A landscape with many valleys, sampled at points; each row gives a point and its height.
A ball rolls from a point to the lowest of its 6 nearest points, and stops where none of them is lower. Distance is the straight distance between rows; heights are no part of it.
gigo: [-30  -2  -7 -18 -25   0 -11  21  35  26  11  29  -6  -7  14 -20   3   5
 -23 -18  31 -11 -24 -10 -25  17  -5 -16]  h=3.58
vev: [ -2  20 -31   1 -29  -9  19 -19   8  15   1   3  -1  12  16  -9  -7  -2
  16  -3 -10  17  -6 -13 -13 -22 -20   3]  h=3.94
migo: [ 20 -13 -11   4   8  -9  20  -2   3 -34   4 -30 -15  -3   3  18  -1   7
  23  -1 -26 -16   8  17   5 -10  17  -1]  h=4.65
tus: [ 17  -3   8  -7  26 -29  -6  -2 -16 -12 -23 -26 -14  -4 -20   4   1 -12
  20 -10  -1 -24  -3  15  14   0  22   2]  h=3.78
lus: [ -1   3  -8 -14  -2  -8   5 -13 -10  -7  19  11 -13 -10  14 -25 -18  -4
   9   5   7  -2   9   7 -23  -7  14 -24]  h=3.87
bem: [ -2  23 -14 -46  -1 -27  -2  -5  17 -11 -22   3  10  13 -20  -5 -14 -22
  10 -17  11  -7 -16 -35   8 -10   4 -18]  h=3.85
pini: [  6  25 -12 -35 -16 -21   3  -7  -1 -18  17  -3  -7 -15   2  -5 -25 -20
  26   5  -7   2  -5 -19  10 -21   4 -12]  h=3.71
kikog: [  0 -17 -19  26  -7  16  22 -11   4  10   6   1   4  13  -4   1  -6  10
  -3   1 -19   9  -8   7 -12   3  -1   2]  h=4.20
faveg: [ 14  -5   8 -20  13  -8  17   5  -7 -30  21 -15 -14  -3   1 -20 -12  11
  19  12  10 -23  14   7 -12  11  28 -22]  h=6.19
sanil: [ 12   6  -3  -5 -10   0  14 -10 -10  -4  13   8   6   3  18   7   9 -10
   7  -6  -5   4  12   8   1 -12   6   8]  h=2.96
gofe: [ 16  -3  34  -1  27 -12  -5   4 -13  -9 -10  -3   0  11 -36  -5  16 -21
  -8 -12  28 -18  -1   0  13   9   1   2]  h=3.19
dok: [-13 -15   4  18   5  32  10  15  -3   3   7  20  16   2   1  -9  22  35
 -37  17 -14   0   6  10  -8  31  -1  13]  h=4.93
Nupel: [ -7  16 -14   3  -8   9 -16 -23  -2  32  12  16  11   6   2  -2  15 -19
 -13  15  -5  30  -9 -18   3   3  -3  32]  h=3.63
fozaz: [  1  14  10  -8  19   1 -14   3 -14 -11   6   9 -11  -4   7 -11   5   5
   3   7  20 -11  12  -8   5  -3  29 -10]  h=3.50
nagur: [ -2  10  -8  20 -13  -2   8  -8  14   9  -8 -19 -14  16  14   6  -9 -11
   4  -2 -24  12  -7  15  -8 -14 -30   7]  h=3.13
Zal: [  5   8  -7 -16   4 -28  -2   3   1  -4 -23 -29  -8   1 -12  15 -16 -14
  15 -16 -13 -10   5   5  14 -29 -16   0]  h=2.97
tubi: [ 20  25  21 -29   4 -24 -20 -13 -12   1  10  16  -2  -8 -17  -5  -9 -34
  13   6  22 -22   5 -20   4 -13   9 -13]  h=4.92
med: [ -5  13 -24 -11  -8 -11  11  -4  13 -13 -13 -22   1   8  -1  -1 -23 -18
  27 -17 -25   2  -7 -12   9  -8   7 -15]  h=3.10
ferin: [-22 -15  17  -1 -25  18   0  28  -1   8  31  24 -10 -29  25 -10  -5  39
 -20   4  19  -3  -1   0 -10  27  11 -19]  h=3.36
Vose: [ -4  10 -29   1 -27 -11   8 -31   5  21 -19 -12   7  22   0  15   4 -16
  18  -5 -23  37 -17 -23  17 -27 -11   6]  h=3.08
Vuga: [-12  -6  18  14  11  34  -4   9 -31   5  26   2  -9 -14  12   6  22  23
 -13  17  12  16  14  11  -7   6  -5   9]  h=4.40
Zuzu: [-18 -41   2  39  -1  19  28   6  -2  13   3  -1   0   1  11   6  18  30
 -29   5 -20   8  -1  16  -2  26 -21  29]  h=5.13
Reb: [  5 -13  27 -11  17  14 -10   3 -12  -1   7  -1 -18  -9   4 -13   5  20
 -32   8  29 -11   2   2  -1  22   9 -18]  h=2.98
resa: [ -6 -12  39 -17  23  37 -38  21   2  -6   2  18  10 -13  -3 -18   3  26
 -19  24  46 -12 -15  -8   3  27  14 -16]  h=3.15
zakog: [  4   7 -27  10 -41 -12  10 -21  11   8   6 -33 -22  10  27  14  -6  -7
   6   7 -34  20   5   4  -6 -29  -8  17]  h=2.67
Dav: [  3  31  -8  -8 -15   9 -24 -10  -8  11  30  30   8 -10  -7  -9   4  -3
  -9  10  17   2   9  -8  -7   6   8  -3]  h=4.00
teke: [  7  -2   5  25  11   6  -4 -16 -28  -4 -11  11  25  -1 -16   9  18   2
 -13  21  10  15  18   2  -4  14  12  24]  h=2.88
Doba: [  4  33  -4 -18  -9 -25 -22  -2  -4   1 -16 -19  13   7 -13   1 -14 -43
  19  -6   4 -10   8  -6  21 -12   3  -5]  h=2.80
Beme: [-14 -34  -1  26  24  18  29  28  -5   4 -16 -28 -14   5   9   9  12  17
  -9  -7 -25   3   9  16  12   6 -15   4]  h=4.42
vake: [-10  15  -8  13 -23  17 -22   7  -1  23  18  23 -11 -21  20 -15   3  -1
 -10  17  -2  16   1  11 -16   6 -12   5]  h=3.80
Vofeb: [-20   7 -23  -7  -9  -4  10  -3  19  -2   8  19  -7  10  20 -21  -5   0
   1  -2   8  14 -14  -8 -24  -8  -4 -21]  h=4.22
Dar: [ 34  -3  15  -6  25 -15  -2   1 -16 -17   2 -18  -4 -17 -15   1   0 -12
   1   1   7 -26  22   4  10 -14  23   8]  h=2.01
nuv: [  0 -10  -9  24   6  -1  32   8  24   6 -21 -20 -26  18   8  12   3   4
   8  -3 -16  -4   5  25  -5   1 -18   5]  h=3.81
rit: [ 30  15 -10  -8 -12 -14 -12  -2 -21 -15  10  -9  25 -24  -2  20   8 -33
  26  -9  -7   6  -8   0  14 -21   3  16]  h=2.11
vepi: [ -2 -10  29 -20   4  18 -23  28   0   0  26  13 -18 -12  17  -9 -12  27
 -20   6  22 -14  14  -3 -17  34   0 -18]  h=3.17
fazor: [ 10 -16  10  10  -2  18  -2 -15 -20   6  24  -3  -2   2   4   1  11  11
  -2  22  -5  21  21  10  -4  -7   5  23]  h=4.32
nonab: [-12   0  12 -16 -13   1 -29  47  20   9  20  18 -30 -14  24  -6 -12  19
  -9  -3  20  -2  -2  -1 -24  22 -17 -27]  h=3.32
lino: [  8   6  17  -6  -3 -21  17   6 -13 -18  -2  -8  -1  -6  -1  -4   0 -10
  22  -5  -6 -17   2  -8   8  -2  15  -6]  h=4.33
fak: [  4  -8 -11  10   9  27   6   7  -6  -7  38  21   5 -14  16  -7   7  33
 -15   6   7  -3  14 -11 -22  14  15 -19]  h=3.54
Zuron: [ 22  30  21 -12 -20 -13 -21  -5 -13   5  10 -12  -4   2   4  -7  -4 -27
  -8   4   0   5   1   5  16 -19  -2   9]  h=3.38
rig: [  2 -27   0  27   9  13  35 -15   3  12 -16  -9  21  21  -5  14  13   6
  -6   9 -15  23  -1   9   7  13  -8  18]  h=3.39
sapaf: [ -3  22  -5 -20  10 -14  16   1  16  13 -13  -3 -16  11 -12  -8 -17  -1
  15 -14   2  -5  -3  -5 -13 -26 -20  -9]  h=3.12
Larot: [-21  10 -20   5 -41  18  -8  -6  22  19   3  16  12   7   1 -11  -1  -4
  -3   7   2  33  -5  -9 -27   8 -14  16]  h=4.81
Nuzi: [-14   3  -9 -14 -28  11 -17  -2   3  10  27  10 -13 -27  24 -18   4   8
   4  20  11  -1  12   2 -18  22   0  -5]  h=3.09
kep: [ 15  15 -32 -19   6   0   8 -14   4 -27  -1 -25  23   5 -16  11  28 -26
  12 -12  -7  -3  -2 -24  22 -19  17   6]  h=2.05
mabeg: [  6 -15  11 -12   8  -2  35  20  -3 -22   1   4 -18  -2  12  -8 -12  24
   5   3  -2 -15   1  10   2   6   4 -28]  h=4.80
Zesul: [  8  23  -5  -7  -6 -12  -8 -17  -7  -2 -14  -4  29   3 -11   0  -2 -30
  26   0  -7  24   6 -18  24 -20   1   0]  h=2.37
Mav: [ 12 -13   7   6  24  -4   6 -12 -18 -25   1  21  21 -12 -10  -7  13 -15
   6  11  22 -15   2 -11  11   2  20   0]  h=3.96
mubov: [  6  32 -25 -27  -9 -15  12 -20  12 -17  -3  -2  23   5  13  -2  -6 -14
  14 -20 -28   1  -1 -18   7 -16  -1 -12]  h=2.95
guzav: [  0  -4  -7  20  14  -7  14 -12  -9  -6 -29 -21   5  11 -10  28   6   9
   2  -4 -19 -10  -1   3   5   3  -7  17]  h=3.14
kibu: [-30 -17  15   8  14  33  -8  26  -8   4   3  30  11 -32   5  -4  17  38
 -13   4  13  -7  -8   0  -4  35  15  -3]  h=3.67
Rutuk: [ 13  -1 -13   4  -2  -7  22   3  -5 -14 -29 -43  -2  23   2  21  -9   2
   9 -13 -40  -2  -4  15  13 -15  -1  28]  h=3.03
sazap: [ -8   4   7 -13 -23   0 -14   2  14   8  29   9 -26 -20  26 -18 -25   9
   0  13  16  -7   9  -7 -25   4   8 -22]  h=3.37
bik: [  9 -16  28  24   9   2 -11  -9 -19   3 -26 -22   9  15 -20  26   0  -3
  -9  12  -1   3   6  21  21  -1 -16  27]  h=2.54
paza: [-14  17 -10 -11  -2 -33  -1  -6   4   3 -27 -23   5  23 -15  22   6 -14
  20  -6 -37  13   4  -4  21 -14 -14   8]  h=2.83
danok: [-15 -14  15  -1   8  20  -3   4  -7   3  -8  27   6  -2 -11  -4  -1   6
 -16  -6  14 -10  -3  -6  -7  20 -10   6]  h=4.06
viso: [ 34 -16  14 -14  27  -6  -9 -11 -15 -19  -2   2   7 -14 -18  -1 -13 -11
  15  -5   9 -32 -11 -13  14  14  37 -18]  h=6.54
Mur: [ -2  -6 -17  17   6  16  10 -14  -9   1 -16 -20   3  24   0  16   1   4
   4 -12 -30  26   1   2   8 -27  12  39]  h=3.05
Rap: [  6   0 -26  14  -6 -17   2 -13  -8  -5 -16 -11  22  11 -31  19   3 -14
  27  -6 -27   2  -4  -2  26  -8   8  17]  h=2.58
fomu: [-16  13 -39 -13 -12 -25  13 -12  21  -7 -26 -17  11  19 -13   5   3 -18
  17 -15 -23  14 -22 -13  23 -31   1 -10]  h=3.07
Mika: [ -1  -2  -4   5  -8   2   5  15  14  11  11  -9 -19  -1   7 -17  -5  -5
  -5  11  -1   6   6  12 -16   7 -24  -9]  h=3.86
Topab: [  7  -7  -6   5   5   8  41   8 -11 -24  17   3  -3   7  14  -3  -2  16
   4   9  -6 -17  14   1 -10   6   6   0]  h=5.81
Mupig: [ -9  -6   6  13  -5  24   9  23   8   4  11  17   4  -9  14 -10  12  37
 -16  -3   8  12  -6  18 -25  24   2  -8]  h=3.93
Mos: [-14 -23 -18  36  -1  26  -6  -2  15  19 -18   1  23  14  -1  14  25  13
 -19 -13  -9  18 -12  -5  -1  14 -14  18]  h=3.65
Fikun: [ 16 -10 -12 -18   6  -4  32  -4   2 -40  -6 -13  12  -5 -22   1   9  15
  29 -16 -14 -25 -13  -4   3  16  24 -21]  h=7.42
gab: [-11   0 -16  15  -1  26  -4 -20   0   4  24  18   1 -10   9  -9   4   3
  -9   8  -2   1   8  -7 -19  18  -2  14]  h=1.92
didub: [-13  -1 -43   7 -22   5  27 -27  19   0  -6  -2   0  10   8  -2  -2  12
  11  14 -40  17  -4  -9  -8 -15   4  10]  h=3.55
kire: [  0  21  -7 -29  -1 -18  12 -14   0 -14   1   7   5 -21 -11  -8   2  -9
  23  -9  11 -19  -5 -38  10 -15  20 -17]  h=4.54
ludav: [-39  -4  -7  15  -6   3 -17  17  19  40 -14  12   4  16  -5  -3   7  -6
 -11 -12   8  20  -4   9 -32   9 -21  -1]  h=7.64
mefar: [ -8  -5   1 -18  12   3  21  15  12 -11   1   3  -3  20  -7 -24  -6  10
   8   1   7 -18   6  -5  -2   8   3 -26]  h=4.83
Fipo: [ -6  -3 -16   0  15  -6  18  -8  20  15 -26  -8  16  30  -9   6 -16  -2
   5 -12 -11  23 -10   4 -14 -15 -10   5]  h=1.79
puz: [ -2   6 -20  -5   5 -25  10  -5  21 -11 -37 -28   8  14 -15  20   6  -2
  23  -8 -40  -1  -9  -9  23  -9   3  -5]  h=2.77
guz: [ -3   1  20  -7   3  27 -12  24 -18  -4  28  35  11 -28   8   5   6  32
 -12  17  29  -3   8   0 -15  29  18   0]  h=3.57
gakas: [  2 -10  -8  13  13   8  40   8  13 -16  -1   3  11   9  -4   7  -5  11
  10  -6  -6   0 -12   2  -1   7  -9 -16]  h=5.21
kup: [  8   1  15   4  -1   9 -10  -2   1   4   2 -18  -7   5   6   2  -8 -12
  13   2  -4   4   8   9  10  -9  -7  22]  h=3.47
ladok: [ -4 -10  -6  27 -37  -2 -19  -5   9  41 -11   8  -1  18  12 -10   0 -21
 -18   9 -10  33 -12  10  -1 -14 -22  34]  h=4.74
gid: [ 23   7 -22  -6  -6 -23   1  -1 -19 -16  -1 -25  15   2   7  16   4  -8
  23 -10 -14   9   7  13  19 -13   0  16]  h=2.31
lirav: [ -3   1  -9  -9 -20  21 -25   4   2  16  18  48   2 -18   5 -11  12  20
 -12   6  25   0  -5 -19 -12  38  12 -22]  h=3.45
Ped: [-20  13  23 -14 -10  -4 -13  29  26  16  13  15 -26  -1  10 -20  -7   8
 -11   5  15  -3 -11  20 -16   5 -14 -19]  h=4.17
lok: [ -4  10   7 -38 -11   4 -17  11   9  12  29  22 -24  -7   7 -30 -14   6
   3  -2  24 -14  -5  21 -16  -5  -4 -35]  h=3.62
lidi: [-17   1 -35  17  -8 -15  13 -14  37  37 -29  -3   9  22   0   5  -1   4
 -19  -3  -3  20 -22   8  -1 -11 -20  -1]  h=3.79
tutif: [ 10   0  12   8  10  -3  25  12  -3 -19  -1 -29 -22  14  18  -1 -11   9
   2  -3 -12  -8  23   8   3  -4   4  -2]  h=4.63
fuv: [  4  10   8 -22  -8  -9 -21  -6  11  22  -8   2  -5   0  -1  -8 -16 -17
 -12  -5   6  -1   8   8  -1  -4  -6   5]  h=4.56
Kesi: [ -6  12  27 -11   4  18 -33  15   5   7  19  27 -11 -20  -3 -27  -1  12
 -29   6  26 -12   6   5 -18  23   7 -11]  h=3.21
lodo: [ 23   2 -12   4   7 -19 -18  -5   7 -15 -37 -29  15  12 -23  29  -8  -4
  22 -11 -28 -15  -7  18  39  -6  15  15]  h=2.46
tav: [ -5   4  -2 -45   7  -5   6   0  20 -24  11  15 -12   2  19 -26 -20   8
   0 -14  12 -15   3 -26 -20  -7  12 -40]  h=4.94
Zude: [ 10   6 -28  -5   0  -3  38  -5   4 -23  -8   0  -3  -7   7 -20  -6   6
  25   0  -2  -6   0 -11   2   5  29  -5]  h=6.74
miza: [ 21   6   0 -25   2 -22 -15   9 -25  -8  21  -8  -5 -24 -15  -8  -4 -16
  21  -3   5 -15  -3 -18  15  -8  30   1]  h=5.98
nel: [ 23  -9  -1   8   0  -3 -11 -11 -20 -14 -11 -30  25  -3  -1  33   9 -24
   9  -2 -20   5   8  10  22 -27  15  17]  h=2.29
Tifar: [-13   0   3  11 -12  -4   7  19  29  14   1   9 -14  15  12   3   0  -3
 -22   0   3  -2  -5  25 -35   2 -37  -1]  h=5.70
nuda: [  5 -15  10   8  25  -3  18   3  -5 -25 -10 -25   0  17 -10  20   6   6
  12  -3  -8 -14   8  15   9  -5  -6  -3]  h=4.03
Vini: [-18  -9  14   9  14  13 -18  15  -1  15  -6  30  15   5   2  -9  -3  -1
 -14 -15  27   5 -19   5  -2  22 -11   2]  h=5.14
Vope: [  0   0   7   3   5 -12  -7 -20 -24 -16  15  21   5 -28 -16  -5   3   0
  10  11  28  -8   0 -32  -6  -6  33 -16]  h=4.24
bigu: [-11  14 -10  -7 -46 -26  -5 -10   1  -4   2 -24  12  -1   2  12  -8 -19
   4  -1  -9  17   0  -6  12 -31  -1  11]  h=2.56
Muk: [ -3 -10  12  -2  14  13  -6  10 -13  -7  31   6 -18 -11  25 -10 -14  18
 -14   3  11  -2  30   7 -16   7   9 -11]  h=3.74
vug: [ -5   7  -3  22   3  11   2  10   1  29 -12  13   6   1  -9   2  15   1
 -23  -7   7  -1 -14   2  -6  24 -27  11]  h=4.91
tur: [  6  11  10  -3 -22 -21 -13  -6 -15  13 -25 -24  -6  16 -13  22 -10 -24
   4 -15 -26   4   3   7  27 -12 -12  18]  h=2.93
vamo: [ -8  16 -18 -18 -11 -19   3 -18   7  -4 -35   3  20   9 -25  16   4 -20
  14 -25 -15   5 -18 -25  30   4 -16 -20]  h=3.33
Kove: [ 16  -1 -21  -2  12 -24  -3  -9 -17 -22   0  -7  35 -30  -7  23  33 -20
  38  10  -5 -10   8 -18  17  -3  33  15]  h=4.35
dob: [-17 -13 -32  28 -24 -11   8 -16  17  10  -9 -10  -4  15  -1   6   8   9
  -1  -5 -17  23  -6   2   8  -8   4  14]  h=3.35
Fuz: [-16  -6  18  -8  -1  28  -3  38  -3 -20   9  29  -5 -21  -2  -1   0  24
 -31   6  24 -11  -1  12 -11  34   7 -27]  h=3.30
tikas: [-23 -10  -7  23 -14 -14  -3  23  45  27 -16   2 -19  10  10  -6  -5  -3
  -6 -11  -7  15 -17  18 -28   7 -36   3]  h=7.59
nup: [ -6  10  -9  23 -31   4 -13 -10   0  43 -23  13  13  21   1  21   3 -14
  -7   5  -9  23   8   9  19 -19 -12  39]  h=3.00
tiko: [-17 -14  -3  12  -5  -1  21  22  17  12  -2 -27 -10   1   5   5   1  23
 -12  -7 -17  13  -2  25 -10   8 -22  12]  h=5.06
gel: [ 27  -6   1  -8  11  -5  15  -7 -12 -14  -7 -17   6  -6 -19   5  13   0
  28  -8   1 -19   6  -2  22  -3  15   3]  h=5.20
giru: [  5  13   8   5  -8  15 -14  -7 -19  17  16  13   0 -14   0   1  -3  -9
 -15  24  -8   9   0   7  -4  -9  -4  17]  h=4.21
gukeb: [-13   1  -2  11 -28  -2  -8  24  27  36   9  11 -10 -13  12 -18  10  15
 -19   0  15   6  -2  22 -27   9 -19  -8]  h=5.40
lera: [ -5   0  12  21 -11  11 -10   6   9  25 -20  -7 -11  18   3 -13   0   6
 -28   4   1  17  -6   7   5  11 -33   7]  h=6.41
Ribo: [-22   6  21  13  -9  24 -10  41  12  14  14  13 -22 -10  12  -5  -2  15
 -44  -6  22  -8  11  24  -4  15 -29  -9]  h=6.40
kot: [ -7  -7   2  11  34  -8  11  -8 -11  -8 -36  -9   5  30 -33  15   5  -2
  17  -9   8  -2 -19 -11  33   4  -6   3]  h=3.41
tozek: [  6  -1   8   1  27  -2   1  -9   7  -3 -10   0  13   9 -12  -8  -5 -20
   7   1   7  -5 -16 -12  13   1   6  -2]  h=2.16
gam: [ -1 -11  -1  25   1  17  -7  -9  14  27 -20  11  10  39   2   0   6 -13
 -13   1  -7  22  -5   6   6  -3 -18  43]  h=3.04
ratot: [  2 -10  26  -1   4  14 -10  19   6  -7   7   1 -17   6  14  -7  -5  12
   1 -12   6  -8   2  22  -2  -4  -4  -8]  h=4.28
Sape: [  1  15 -16  -9   1 -19   9  -9  14  -7  -9  -7   7   5  -3  -3  -3 -20
  15 -15  -8   7  -7 -13  -5 -22  -9 -13]  h=3.11
bal: [ 12 -37  20 -16  17  12   9   4  -8 -25  19  29   6 -20  -9 -10 -12  17
  -7   5  11 -26  -7  -8 -12  17  15 -31]  h=4.27
kuz: [  3  -9  40 -12  28   0 -11   4 -22 -20  -1  14  14  -5 -16  -6  -2  -2
 -16   8  31  -8 -14  -1   2  17  12  -9]  h=2.66
pez: [-15   8 -21   3 -19 -24  19  -7  28   5 -19 -29 -11  19   7  22 -10   6
  15 -11 -33  15  -8   1   5 -25 -20 -16]  h=3.59
duf: [ 24   4  33 -22  29 -29 -26   6 -24 -14  -5 -10  -2 -11 -15 -10  -9 -34
   0  12  23 -35  11 -17  19  -5  23 -10]  h=6.70
bab: [  1 -14  16  20   9  15   3   5  -1 -11   9  -5  -1   6 -13  10   3   6
  -2  -2  -4  -1  18   3  -4   5 -10  14]  h=3.97
fuvo: [  1 -13  10  26 -14  15  -9   7   6   8  22   4 -11   2  16  -9  16  14
 -20  11 -16   6  16  13 -14   9 -20  16]  h=4.70
gif: [-16 -14 -39  18 -17  15   9 -35  14  32 -12   5  27  13   7  12  11 -17
   2   4 -12  32 -11 -15  -1   1  -8  26]  h=3.40
Vogo: [-10  -3   9  15   5   2  11  -8  -7  14 -32 -16   7  17 -12  24  -2  -4
 -12  -1 -19  11  -6   7  19  -3 -30  23]  h=2.74
maba: [ -4   2  11 -32  -2  -4  11   7   4 -30  41   3 -18 -20  24 -20 -23   7
  17  -4  14 -33   3 -16 -16   1  21 -39]  h=6.02
Gida: [ -5 -29   4  37  -8  23  11   8  19  11   6 -17 -11   5  24  15  18  26
  -6  -5 -29  13  20   8 -11  -6 -26  24]  h=4.98
Bazik: [ 14   9  16  -4   6  -1 -19 -13 -38 -22  11   7   5 -22  -3   1   0 -20
   4  16  21   4  15  -6   4 -20  25  20]  h=3.56
roz: [ 12  17 -26  -5  -9 -11  11 -15   0 -13   8  14   6   0   5  -5  -4  -1
  -8  -2  11  11  -2 -23  -5 -10   2   7]  h=3.64
Nekon: [  0 -11  15 -20  12   6 -14  14  -7   1  13  27   1 -15   3 -11  -6  10
  -7   9  38 -18 -10   2 -15   7  11 -39]  h=3.18
reto: [  1 -13   9  29 -14  14 -25  -7 -24  34 -16  -8   7  18  -1  24   8   3
 -15  17 -13  15   4   4  14 -10  -3  41]  h=2.65
zis: [ 21   6   2 -25  11 -24 -12   0 -12 -14   9  -4  -4  -9 -14  11   4 -33
  12 -21   9 -12  15 -13  17 -14  14   1]  h=4.10
div: [ -3 -10 -30  13  -4  -1  12 -16  -1   3 -12 -22   6  10  -2  17  -2  -8
  23  -9 -27  12  -8  -2  17 -23  -4  12]  h=2.84
guvem: [ 14  -8   3 -31  10  -8  23  -1  -1 -32  17   2  -1  -8   6  -3 -23  13
  19   2   3 -24   8 -11 -13   5  31 -21]  h=6.34
luzog: [  7  -4  -9   6  11  -5  36   0  -4 -27 -23 -39  10  11 -28  17   7  15
  24  -8 -40  -9  -6  17  20   2   0   6]  h=3.70
kuf: [-10   6  -7 -16  -4 -13  12   8  25  -3  -3   1 -15  12  16 -12 -11   5
   8  -8   8  -5 -17  -7 -27 -22  -6 -27]  h=3.98
Mil: [ -9  27  18  -3  -5   4 -34  12   7  21  -3  30 -11  -4  12 -27   9  -7
 -19  -6  33 -14  -8   9 -20  15  -4  -8]  h=3.99
Nik: [ 27   7  26   0  17 -23   1  -5  -8 -26 -31 -22  12   5 -17  25   2 -25
  22 -12 -13 -17  -1  -5  29  10   6   7]  h=2.99
miga: [ -6  -7  14  25  -7  25  -3  16   3  13  22  22 -26 -12   2  -8  13  18
 -19   2  11   0   7  16 -10  28 -11  -1]  h=4.85
zerab: [  7  -2 -16   7   3   7  -2 -18 -12   9   1  -5   2   8  -7   8  20   0
   8   1   3  17   9  -2   6   3  16  12]  h=3.66
muloz: [ 36  -8  31 -15  31  -3  -7   1 -12 -32  21 -12 -28 -17  -4   2  -5   0
   1   1  15 -37   3 -17   0 -10  26 -19]  h=6.45
roto: [  1  11 -36   8 -22 -15  12 -14   9  -2  14   2  -7 -15  18  -7 -25 -10
  14  -5 -19  20   7 -15 -10 -19 -11 -14]  h=4.01
Laz: [  3   6  19  -4   6  20 -35   7 -38   3  10  12   8 -38  14  -3  21  15
 -16  29  26  -4  16  14   0  14   3   5]  h=3.95
Lib: [  9   5  13   0  19   0  -9 -23 -22  -8  -8  23  20 -10 -13  -4   4 -12
   1   3  23   7   2 -12   5   7  22  -4]  h=1.77
zet: [ -4  -3  36  11   6  17 -14  10  -9   5  -1  -1 -15  -4   1  -3  20   5
 -20   2  27   7  14  13  16   3  -4  11]  h=4.37
sodu: [ 25  -2  11   7  -3  -4 -18 -11 -39  -5  -2 -18  21   8 -13  11   5 -13
  -3  13   5   7  11   5  19 -15   4  25]  h=2.41
risu: [-21  15 -16   6   7   7 -15 -25  15  12 -30  13  11  31 -14  13  -7 -17
 -10 -10  -8  14 -15   3   4   8 -12  26]  h=2.78
ges: [ -3 -30  -7  34  -2  20  27  12  12  16 -18  -5   6  20  -3  20   9   9
 -17  -6 -18   0 -23  17   0  14 -14  21]  h=4.38
nukel: [ 21  -3  16   7   9 -13  -6   6  -7  -8   6 -17 -12  -4   6   8  -9   4
  -3  -2  -4 -16   8   6  15  -9   0 -11]  h=4.08
Vibu: [-13  -1  14  17  -5 -21 -11   4  -6   6 -33 -29  -8   5 -10  14 -11  -9
 -11   0 -11   6   1  11  17  -6 -27  19]  h=2.81
fes: [ -4 -16  28 -24  24  17  11  25   3 -11  10  15 -17 -21   6 -10  -4  17
 -13  15  12 -19  13  10  -9   0   3 -22]  h=3.44
ros: [ -6   6   1   4   6   6 -31   2  -7  12  25  19  -1  -2  12 -20 -16   5
  -7  17  11  -7   4  19   2   1  -6   8]  h=4.26
tatel: [ 10   6   5  -3  11  14 -36   3 -22   8  27  14   0 -23  -1  -3  -3   8
 -18  10  24   9   6  -4  -4   9   7 -14]  h=3.68
mimob: [ 23  -8  22 -15  13  -7  -9 -19 -28 -26  23 -12   5 -38 -10  13  14  -4
  20  16  19 -22  17  -8   6  -5  37  -3]  h=6.80
vav: [ -2   4  16 -16   4 -10  -1  -3  14  -3   5  -8 -10   2  -6 -12 -21  -3
   8  -9   5 -17   7  -5  -7 -17  -3 -15]  h=4.55
gafoz: [  6  -2  30  26  30  17 -28   5 -21  -6   9   7  11 -14  -7   0   2 -18
 -27  24  13  -4   4   3  10   5  -4  24]  h=3.60
Gizaz: [-21  -4 -23   2   1  -3   8   9  36  25 -18  -1   5  20  19  17   2   6
  -7 -11 -11  27 -21   1 -21   6 -21  -7]  h=6.61
firol: [ -3  20   0 -19   8 -11   8  -6  -8   6   8  25   8 -12  -7 -31   3  -8
 -12 -10  16  -8 -16 -24  -4   7  17 -28]  h=4.04
dun: [ -3  10  13  -2   5  15 -13   7   6  24   4  17  -9   0   6  -8  17   2
 -13   4  12  -3   6   7 -15  15 -16  12]  h=5.55
pef: [-25   1 -11  -5   2   1 -10  -8  16   5  25  18  -1 -16  -3 -19  -9   8
  -2  -7  18  -3 -11 -15 -15  11   8 -28]  h=3.69
depev: [ -2  18 -26 -18  -8  -6  12 -22   2   1  22  23  -8  -9  20 -12  -6   7
  16   3   3   3  -1 -25 -20 -14  -3 -18]  h=4.02
vavo: [ -8 -26 -10   7   7   3  40   0   8  -7 -23 -21   3  20 -14  15   1  20
  -1  -4 -42  11 -14  24  -4   4   3  15]  h=3.91

Where does a ball stop that starts at each point below?
tav -> gab
tur -> rit
gakas -> rit

Call two points neighbours if one is among the 6 nearest of the other. Go from one point of each pair to the other, from neighbour to neighbour, staying as low as possible. Name the highest point that can't be avoided.
gab / kep -> sazap
rit / Fipo -> risu
kep / Lib -> teke
